Each row is a point on a landscape with many valleys, with its height.
A ball rolls from a point to the lowest of its 4 nearest points, and stops where none of them is lower. Distance is the straight distance between rows; heights are no part of it.
Popav height 580: [201 105 100  73 156 151 105  95  97  91  76  94 130 115  95 125 117 126
 158]
Fola height 377: [120 144 110 181  65  90 177 127 142 154 156 118 181 139 117  93 113  67
 109]
fite height 526: [ 86 140 102 184 127 106 124 129 121 145 118 144 153 181 161 128 109 174
 110]
san height 208: [153 103 136  96 121 115  86 101 110 104 109 134  91 126 133 160 146 163
 147]
Ziled height 156: [112 127 102 125 107 130 188 178 158 150 170 153 107  73 121  89 155 127
 145]
lod height 545: [104 132 140 110 189 182  66 134 129 150  98 137 135 117 162 168 103  95
 102]
difet height 625: [101 120 175  89 180 210  91 146 131 131  97 125 132 116 155 171  95  79
  98]
Zurup height 155: [151 119  83 145 107  89  93 120 111 122 122 132 116 141 171 148 111 163
 147]
rukof height 521: [109 176 113 186 121 143 185 151 131 148 133 161 160 195 152 103  99 176
 119]
vuve height 132: [110 164 114 186 106 113 162 139 136 164 158 144 151 185 158 108 126 163
 127]
kobu height 376: [161 108  96 107 128 121  85  90 104 107 103 119 112 124 133 161 114 139
 149]
zolo height 313: [144 140 107 149  83 121 184 164 146 164 186 147 119 131 141  98 141 145
 152]
buvum height 231: [125 114 184 103 181 144  89 133 124  65  97 123  93  86  98  95 165 163
 133]
sidis height 176: [153 115 177  95 125 117  94  96 114 114 144 131  86 135 120 169 151 141
 122]
vud height 152: [150 129 193  89 163 152 103  97  98 109 121 120 103 165 102 182 143 121
 136]
tiz height 244: [144  92 133  98 142 133  83 113 118  67 113 128  86 107 120 129 151 163
 146]
mimur height 277: [110 106 127 100 133 121  87 136 133  71  96 137  98  84 115 104 146 183
 143]
zar height 283: [148 134 105 134  61 114 177 147 142 186 176 125 124 109 129  86 149  99
 137]
bal height 108: [103 120 133 111  91 111 141 144 152 123 165 154  92  69 115  95 157 145
 108]
kinis height 146: [117 151 102 131 202 198 120 112 111  91  92 124 146 102 127 173  61  95
 123]
tutoz height 261: [108 125  84 139 151 149 193 205 177 153 160 147 123  99 116 104 130 141
 175]
Solan height 668: [ 56 140 123 160 143 118 112 129 142 161 109 133 163 156 171  95 126 147
  80]
pap height 498: [129 108  85 124  90 113 113 143 132 108 144 147  92 116 158 118 145 176
 142]
sulu height 655: [166  99 141  69 180 161  89 109  86  68  83 108 112 105 102 107 135 132
 162]
Fiked height 299: [144 131 134 125  55  81 169 128 134 163 172 114 137 129 103  95 152  75
  99]
vidab height 380: [ 99 135 137 152 106  85 124 109 144 155 152 132 158 156 127 155 125 120
  94]
sir height 398: [109 136 162 102 183 180 112 107 113 115  93 114 123 135 128 191  91  86
 120]
diz height 501: [115 122  74 151 164  97  90 105 107 136  86 119 135 140 151 173  77 133
 130]
tinav height 412: [107 128 178 136 125 100 102 113 137 133 118 128 124 156 115 186 130 120
  96]
zazur height 549: [101 140 125 137 185 143  76 108 126 133  80 134 129 130 159 183  85 126
 106]
Gige height 282: [172 116 142  90 158 159  98  81  84  91  92 106 102 131 111 170 123 132
 159]
tasib height 94: [156 115 195  75 171 160 114 111  83  94 117 125  91 140 105 146 155 141
 148]
Muli height 407: [ 91 128 161 133 103  84 110 106 153 155 148 112 159 147 116 167 132  93
  80]
Niva height 35: [111 112  87 142 103 134 147 186 161 119 167 157 109  96 148 105 140 166
 176]
lel height 372: [ 82 126  85 132 122 118 166 187 162  83 137 174 122  70 119 114 132 157
 173]
sura height 638: [ 73 155 125 184 111 108 145 131 148 164 130 133 190 165 151  93 124 131
  90]
Nodat height 196: [153 110 177  92  92 114 123 108 136 114 150 122  94 112  78 117 174 127
  79]
kimo height 356: [186 131 104 141 103 144 198 192 152 199 159 115 141 113 128  62 136 100
 149]
Meli height 222: [122 136 189 107 169 155 104 103 115 124  95 121 134 153 113 198 102 107
 130]
dul height 621: [156 138 110 117 166 149 114  86 104  91  77 108 132 129 118 191  84 109
 153]
Zagup height 169: [160 126 166  83 176 162 106  93  93  96 108 117 109 158 112 163 129 132
 149]
Niv height 179: [143 113 206  96 168 135  95 128 119  80 136 121  93 119  96 110 181 150
 119]
kubu height 177: [128 134  93 161  77 125 144 155 141 135 164 137 114 142 169 115 135 188
 146]
pura height 460: [ 85 133 167 125 158 134  83 138 141 152 102 115 167 132 144 166 121  98
  84]
modof height 375: [123 131 123 138  98  92 111 107 128 138 158 140 116 141 145 144 142 164
 127]
Sabe height 339: [121 130 135 142  66  89 139 124 137 155 170 135 121 139 133 114 143 128
 114]
Lupa height 499: [164  81  95  81 146 132  88 113 117  69  71 115 113  82 110 109 132 154
 144]
gobig height 226: [139 121 111 107  79 113 185 157 148 162 165 137 117  80 112  73 161  81
 127]
Muv height 554: [100 157 110 203 121 123 186 145 144 146 143 106 212 130 119  46 121  83
 105]
ritis height 437: [109 128 108 150 152 101  94 100 125 138 109 123 121 159 147 176 111 138
 113]
Bovam height 336: [180 128  96 134  91 117 207 145 114 161 154 106 149 112 120  72 131  40
 157]
Sefan height 503: [145 176 118 188 103 129 204 143 139 168 150 114 198 168 113  66 103  90
 119]
nekif height 373: [152 154 107 174  82 117 203 134 136 171 154 118 172 148 118  79 125  93
 124]

Call two points neighbours if one is among the 4 nearest of the other. Go from one point of each pair to the other, from neighbour to neighbour, staying as low as possible. Name the highest point that can't be avoided.
kinis, Niva: sir
bal, vuve: kubu
bal, Niva: Ziled
Niva, tasib: Nodat
Zurup, bal: modof

For each start below, name the point where the ball stops.
sulu: tasib
Gige: tasib
Meli: tasib
Lupa: tasib
